A landscape with many valleys, sampled at points; each row gives a point and its height.
From any point a ball rolls to the lowest of the 2 points nearest to it. It stops when none of these is lower. Distance is the straight distance between rows; heights are no part of it.
q343 h=5.92: [ 19   9  14  13  -3  16   8   9 -10 -31  22   6  30 -18  37  31  -7  13
 -39  27  22  10]
q316 h=3.34: [ 17 -33 -19   2  30  17 -28  52  16  20  -9 -18   1 -14 -10  25  18 -25
   0 -20 -37 -25]
q517 h=0.69: [  9   2 -32   0   0  18  -7   4 -39  -4   5  17  24  -4 -20  16   7   4
   9 -28 -18  33]
q170 h=4.83: [-15   1  11  19  12 -16 -19   8   3  25  -6  -6 -45   1  12  -8 -13 -18
  36  10  14 -29]
q399 h=4.18: [-10  -6  10  12 -21  12 -18 -11   3 -14   5  30 -10 -23  31   9  10 -24
  -8  31   0  10]
q897 h=4.42: [-14  -6  20  25  -8  17  25 -22  -4  10 -22  -4   6 -20   9  -7  -9  24
 -12 -17 -21 -12]
q155 h=2.53: [-10 -10  -6 -13  26   7 -21  13 -28  -1  -3  -6  17 -27 -19  23  12  -1
  -1  43  -2   7]
q771 h=4.17: [-14   2  -3   8 -14  13  26 -16   6  -4  -7  15 -22  -5  12  18  -5  10
 -13 -12 -24  -6]
q570 h=5.11: [ -2  28  23 -32 -13 -33  20  -9   2  16  12   6   2   9 -19 -40 -26  25
  21  10  52  12]
q253 h=0.92: [-16 -15 -30   0  -2   6   6 -21  12  -7  35  10 -15  -8  -7  32   1 -31
   2  15   7   7]
q603 h=2.08: [-10 -12   8  17   7   6  10  -8  25  52   9  -9 -19  20 -26  15 -26 -38
  26 -21   1 -15]
q12 h=3.21: [ 19 -19  25   1 -18  16  -8  10 -17  32  -1  -8  -5   5  -3   1  12 -24
  -4  12 -49  14]
q609 h=1.20: [ 12  11 -12   5  -2  19  -7  12 -50 -23  16  -6  21 -21  -6  39  10   4
   2  -8  11  35]
q483 h=2.89: [-10 -15   5  -9 -17  -9  25   1  37  17 -28   6  12 -21 -16  -6  12 -24
  -7 -28 -39  16]
q571 h=5.89: [ 34  43 -19 -32 -18 -28  12  12 -24  18 -14  19   7   8   7 -13 -14  29
 -16   3   9  22]
q116 h=2.87: [ 23 -15   9  20  -9  22 -13  22  -5  35 -19 -23 -28   3   0  16  11 -13
  22   0 -43  -8]
q125 h=1.08: [ -2  13   1 -18 -21 -11  16  25  -3 -17  10 -18 -31  -3 -22 -30   5  48
  21   9  41  -8]
q114 h=5.34: [-29 -17   0   5   7 -44   3 -22  11   5 -15 -16 -21   1 -12 -26   4 -10
  38   4   4   6]
q711 h=3.40: [ 35 -25  -4 -11  -5   4  -7  -5  12   1 -16  22  41  14  27  14   2  -4
 -30   6 -29  28]
q601 h=3.61: [-11  -2 -27  14   5  -8  -3 -30  31 -48  -2  10   4   7  13  -9   5  15
   7  -6   8  -2]
q51 h=5.24: [ -2  39   8  14 -10  11  -8 -28   5   1  16  -4 -21  31   3   2  -5 -17
  24  -6   4 -18]
q437 h=3.28: [ 19  14   9 -10  -7  -3  -1   7 -24  26 -17   5  31  26 -13 -10 -11  -4
 -24 -24 -20  17]
q914 h=2.45: [-20 -12  -8 -10   0 -17   8  -5   5  -2 -29  11  23 -27 -16  -5  10  -1
  -8  -9 -15  13]
q482 h=3.99: [ -2  54  11 -21  -1   6  18 -17   4 -22  14  -1  19  16   2 -12  -9  30
  -6  -8  21 -31]
q295 h=4.58: [-19   7   2 -21  29  -7  11   4  15  23  -7   2 -39  25 -13   1 -23  26
  44 -18  26 -18]
q733 h=4.28: [-18 -43 -17 -13  49  -8  -6   1   0  18  -8   3  -3   8 -19 -24  12   1
  14   5 -35 -15]
q856 h=5.00: [  6 -14   7   9 -25 -21   8 -10 -27 -10   1 -20  11 -18  20   8  -5  -7
 -44   4  18  16]
q553 h=1.36: [-11 -30   0  -4  31  27  -9 -10 -26   3  19  14  25  17  -1  14   2 -27
 -24 -17 -25   7]
q894 h=1.01: [  1  27   7   2 -17  27 -19   7  33 -16  23   9  11 -15   4 -14  10  -4
  17  42  38 -20]
q841 h=1.43: [-11  13 -37   8  14  15   7  -8  -9   3  31   2 -21  -1 -14  31  -2 -18
  19  -4 -11 -21]
q700 h=4.55: [  1   6  13  -8 -32 -14 -10   9 -18   0 -12 -15 -12 -12 -15   3   0   4
 -13  12  41  18]
q152 h=3.78: [ 27 -18  19 -26 -25 -14  14  15  24  27 -21 -12 -16  27 -22  17  -6   7
  -8  -2  -5  29]
q471 h=3.52: [ 23  17   9  -8  10  13 -11   1 -13  22 -14  -5  41  24 -23   0  -1   4
  -2  10 -38   2]
q364 h=4.16: [  5  -4   5 -21 -18 -36  -2   5  -4   4 -35 -24 -20  15 -27  12   6   8
 -10  -7  10  21]
q225 h=4.88: [  2  14  16  11   0  14 -21  -1 -52 -24  12 -18  -3  10  17   6   4  10
 -19  16   6  -2]
q144 h=1.77: [  3   6 -14  21  16  30 -18  13 -16 -28   2   0  -1 -18  15  46  17  -5
  11  -7  -6   5]
q748 h=1.04: [  7 -20 -16  -2  17  32 -20  10 -32   9  -3  11   6  19 -10   2  14  -2
   3 -34 -39   7]
q896 h=2.51: [ 21  -8   8  -8  -4  -7 -16 -14  29   8 -41   3   9  28  -7   0 -13  34
  -5  12  26   6]
q3 h=4.49: [-17 -14  13   1   3   3 -20  -3  -3  16 -13  24 -26  -3  19  -9   6 -18
   2  22 -16  -8]
q531 h=4.82: [-11  28  18 -24  13 -25   8 -20   5   6  -3  -1 -15  33 -17 -22 -16  34
  38  -5  26   1]
q5 h=4.25: [-18 -13  -8 -25  26   4  -3  -3  31   7 -11  27 -11  36 -14   5  -3 -15
 -13 -12 -12 -11]
q998 h=3.02: [ 19 -37  33   8  10   1 -10  20  57  32 -19 -35   1  -7  -5 -23  18 -10
  19  -8 -48  -1]
q548 h=4.29: [-13  -4 -14  -2  15   0  13 -10  38  -6  15   1 -47  21   0   1 -20  23
  21 -15  45 -34]
q338 h=1.57: [ -3 -21 -11   4 -16   2  17 -25  29  26   5   7 -13   8 -26  13 -14 -17
  19  -7   5  18]
q39 h=0.52: [  3  -7   4  18 -16  15  -8  22  -2 -28   5 -17 -22  -2  -1 -39   9  42
  25  24  28 -13]
q747 h=2.60: [ 23  10 -28  17 -14 -15  11  -8   2 -47  37  -7  44  -5   5   7   5 -11
   4   0  33  36]
q610 h=3.77: [ -3  36   4 -15  24  11   0 -19 -11  -1 -12  -1  23  27 -10   0  -9  30
  -2   5  -8 -24]
q391 h=1.95: [ 14  12 -26   3  11 -14   6   4 -33 -31  30  23  44  -8  15  -4  -6  -2
 -13 -12  26  39]
q363 h=4.37: [-38  -5 -16  -1  18 -17  -4   8 -22 -26   2  -7 -24 -34   4  21  19 -21
  -4   2 -10  -6]
q26 h=4.62: [  0  43  16  -6 -19  15 -11  25 -25 -46  18 -16  -5  12  21  -2  14  11
 -13  -6  31 -13]
q490 h=1.18: [-24  15  11  -5  -4  -2  -1  -2  18 -15   4  10   2 -24  -1 -22  -2  11
  -5  27  33 -14]
q254 h=5.41: [ -2  42  -1 -25 -15   4 -11 -13 -19  -8  31  20 -32  21  -5 -10   1  -4
  22   9  13  -3]
q999 h=1.63: [ -4  23 -12 -31   2   9  10  10 -27   4   7  -8 -24  -6 -37  10  -4  40
  13   6  19  -9]
q534 h=1.85: [  9   6   2   4  23  -4  -9  11 -33 -25   2 -17  55 -36  -9  31  12   0
  -6  13  18  25]
q813 h=2.09: [  2   9  -6 -16  -1  11  19   9  -7  31  -7 -11 -37  -3 -29  26  -8  21
  12  14 -18 -10]
q141 h=3.43: [ 11  -7  10   9  11   2 -19 -14  -3 -29 -17  -9  37 -11  27  36  25  -3
  -4  29 -28  10]
q876 h=4.32: [-23   0  -7  -2   3 -11   0  19  36  27 -33   6 -23 -18 -13   4   7 -26
  18 -18 -14 -12]
q195 h=5.54: [ 13  37   8 -20 -12  17  21  47 -22 -19  28  -3  32 -28   6 -13  -2  31
 -28   8  44  -6]
q643 h=2.94: [  2  41   3  -3 -12   2  -4   0 -26  -1  -7  12  30  -2   2   5  -7  -9
 -26 -29  15  12]
q740 h=4.73: [ -4 -46  10   0  -9 -12  11  -3  20   6 -14 -20 -35   9  17  11  20 -28
 -10 -16 -46   0]
q991 h=2.96: [ 25  -8   3   0  -3  -9 -16 -13   7  -9 -33   0  33   3  17   4   0  20
 -23  33   1   8]
q833 h=4.50: [-15 -39  -5   9  36 -12  -9   9  -9  33  -3   1 -15  -1  -3 -29  13 -29
  26 -26 -44 -15]
q219 h=4.33: [ -4  47   8 -17 -20  10   6  25  14 -53  23   9  23   9  14 -25  16  11
  -1  -3  36 -17]
q883 h=6.25: [ 26   6 -26 -16 -17 -31  28  -2  -7 -13   5  15   3 -13  18  -7 -16  41
 -34  25   7  18]
q542 h=4.01: [-45  -5   6   2   2  -5   7   6 -12 -11  19  -5 -45 -23   8   2   0 -14
 -16   0  24 -27]
q173 h=1.58: [ 11  34 -10   0  -7  23 -24  -3  39   0   1  10  -7   3 -10   0  -3  11
  34  18  41 -22]
q722 h=3.64: [-29  15  16  -8  -7  -3  -6 -16  -4 -24  16  -1 -13  16   9   3  -7 -22
 -32 -12  39 -11]
q511 h=2.50: [  9 -20  -3  10  19  15  11  20 -15  45   6  -3 -42  11  -4  16 -13   4
  23   2 -43 -24]
q415 h=6.87: [ -2 -50  14  -7  -1 -36  32 -20   0  20 -18 -14  -4  10  -1 -20  -9  20
  -1  -7 -21  26]
q198 h=5.62: [ 14  39 -15 -20 -33 -23  12 -12 -22  -8  15  28  -5   8  -7 -15  -6   6
   9  -3  12  26]
q7 h=2.90: [ 18 -45 -25  18  14  19 -37   7  24  10 -25  -4  -5  13   7  22  16 -12
  14 -18 -19 -12]
q361 h=3.30: [-16  13  12  12   2  17 -12  -1 -28 -28  15  20  21  -6  20   4  -7 -16
 -38 -29  36   8]
q708 h=5.05: [ -9 -25  13  18 -23 -29   3 -17  14   9 -24 -20 -40  -8  13  -4  10  -9
  27   5 -16  10]
q162 h=1.32: [  6  13  -4   5   0 -33   6 -20  -7  15  -9   5  57 -22   3 -30 -21 -12
 -23   9  26  13]
q549 h=3.33: [  1 -17  20 -31  -3  -9  31  19  34  21 -15 -14  -5   4 -26   7   2  -6
 -29 -12 -39  11]
q339 h=2.56: [ 15 -22  19  11  23   0   5  18  57  46   9 -33  -6  26 -22  -2 -11 -31
  34 -14 -35 -12]
q392 h=2.17: [-27   2  -9   5  39  28   4 -10 -15  -1  10  26 -15  10   7  -9 -12  17
   0 -14 -13 -35]
q908 h=6.29: [ 25  37  21  -4 -21  12   1 -12  -8   5  11  14  25  -3  21   6 -17   6
 -28  41  12  -2]
q977 h=2.47: [-11   1   1  15  11  43   1  -4  -9 -15  44  10 -18   7  15  -2  -9  14
  -3  11  19 -30]
q487 h=3.42: [  9 -30  20   9  -6   1   3  -6  15  37  -6 -10   7 -14  -6 -22  19 -24
  25  14 -64   8]
q267 h=6.60: [  9 -36  -9  -4 -14 -36  31 -15  -5  -7 -21  -6  -3 -13   4 -13 -11  42
 -24   6   4  19]
q940 h=0.45: [ -9  14   1  -9   1 -19   6   0   8 -19  11  -1  47 -24  -5 -26  -6   7
 -23  24  46  -1]
q340 h=3.84: [  4 -22  -4  15 -19  22  -4 -18  -9 -14   9  30  -5  -4  33  18   1 -10
 -24  -5 -10  25]
q905 h=2.49: [ 18  42  -9   9  -7  -4  12  12 -35  -5  20  16  39 -15  26 -27 -17   5
 -30 -14  25  21]
q981 h=3.20: [ -8  25 -11  13  -1  -5  17 -15  18 -69  34   6  30   1  22   3   8 -12
  -7   0  12   3]
q13 h=3.80: [  9 -27 -12   4  13 -11 -11  45  51  31 -14 -12 -13 -19  -6  18   4 -34
   4 -10 -38 -35]
q675 h=4.04: [-18 -15  13 -28  35 -16   2  -6   8  20 -14   4  -1  35 -22 -14  -6   7
   0  11  -9  -5]
q196 h=4.47: [ -4 -22 -12 -17   1 -12  -4  -9  21  -9  -4   8 -10  27   1  12  16 -31
  -9  -2 -34  13]
q904 h=2.07: [ 12   5   5  12 -12   9 -26 -13  37  13 -33  -7 -10   9 -10   8  -1   1
  24   9  23  -4]
q359 h=4.70: [ -4  24  17  28 -27  12  13  -2 -28  -1 -12 -20   6 -31  -5 -11  -2  26
   0 -16   6  -1]
q9 h=2.38: [  8   2 -25  31  -5   7 -12  17   2   9 -16 -11 -19 -32  11  34  13 -14
  25  -3 -30 -18]
q385 h=5.07: [-15  21   8  18 -14  14  21  29 -32 -33  17 -18  22 -46   1  -4  10  19
 -11  -3  17  -1]
q756 h=5.10: [-31  -5   3  19  20 -19 -18 -15  12  -7  -1 -12 -26   8  -2 -34  -5 -10
  27  -6  30 -19]
q786 h=2.52: [ 31 -38   1  14 -13  21 -31 -11  28  25 -27   1   7  20  -4   3   4  -8
  18   0  -8  19]
q864 h=1.87: [-13   7 -24  21  30  15   5  -3   8  22  17  31 -23  -5   7   4 -26  -6
  20 -13 -14 -47]
q533 h=3.92: [  2 -21 -16   6  -6   2   8 -18  32 -28   2  19 -33  15  13 -14  -7  35
   6   9  23  -1]
q648 h=1.96: [ -5 -17   0   5   2 -31  10 -27 -17  12 -17  -4  62 -25   1 -24   8  -9
 -12 -13 -15  20]
q457 h=5.46: [ 19   5   2   2 -15 -12  11  27 -23 -35  22 -24  18  -1  35   1  -8   9
 -52   7  49   5]
q168 h=4.72: [  4 -37   1  -5  26   3 -18  26  10  26  30   1  -9  -2   0 -36  25 -46
  16 -24 -64  -5]
q430 h=5.08: [  1  17  14  23  -7  15 -17 -31 -29  -9  10  -5   7  27  14  -1   0 -20
  -1  -1 -12   1]

Where does a ball stop that starts at each point below?
q548 -> q391
q168 -> q253
q114 -> q675
q12 -> q39
q700 -> q940
q876 -> q940
q13 -> q894
q908 -> q894
q711 -> q894

Call two points neighbours if one is among the 2 nearest of the other. Go from one point of each pair to the other, from neighbour to neighbour, staying as low as possible. Name the highest point that can't be avoided.
q253 / q517 -> q487
q517 / q39 -> q116
q940 / q894 -> q490
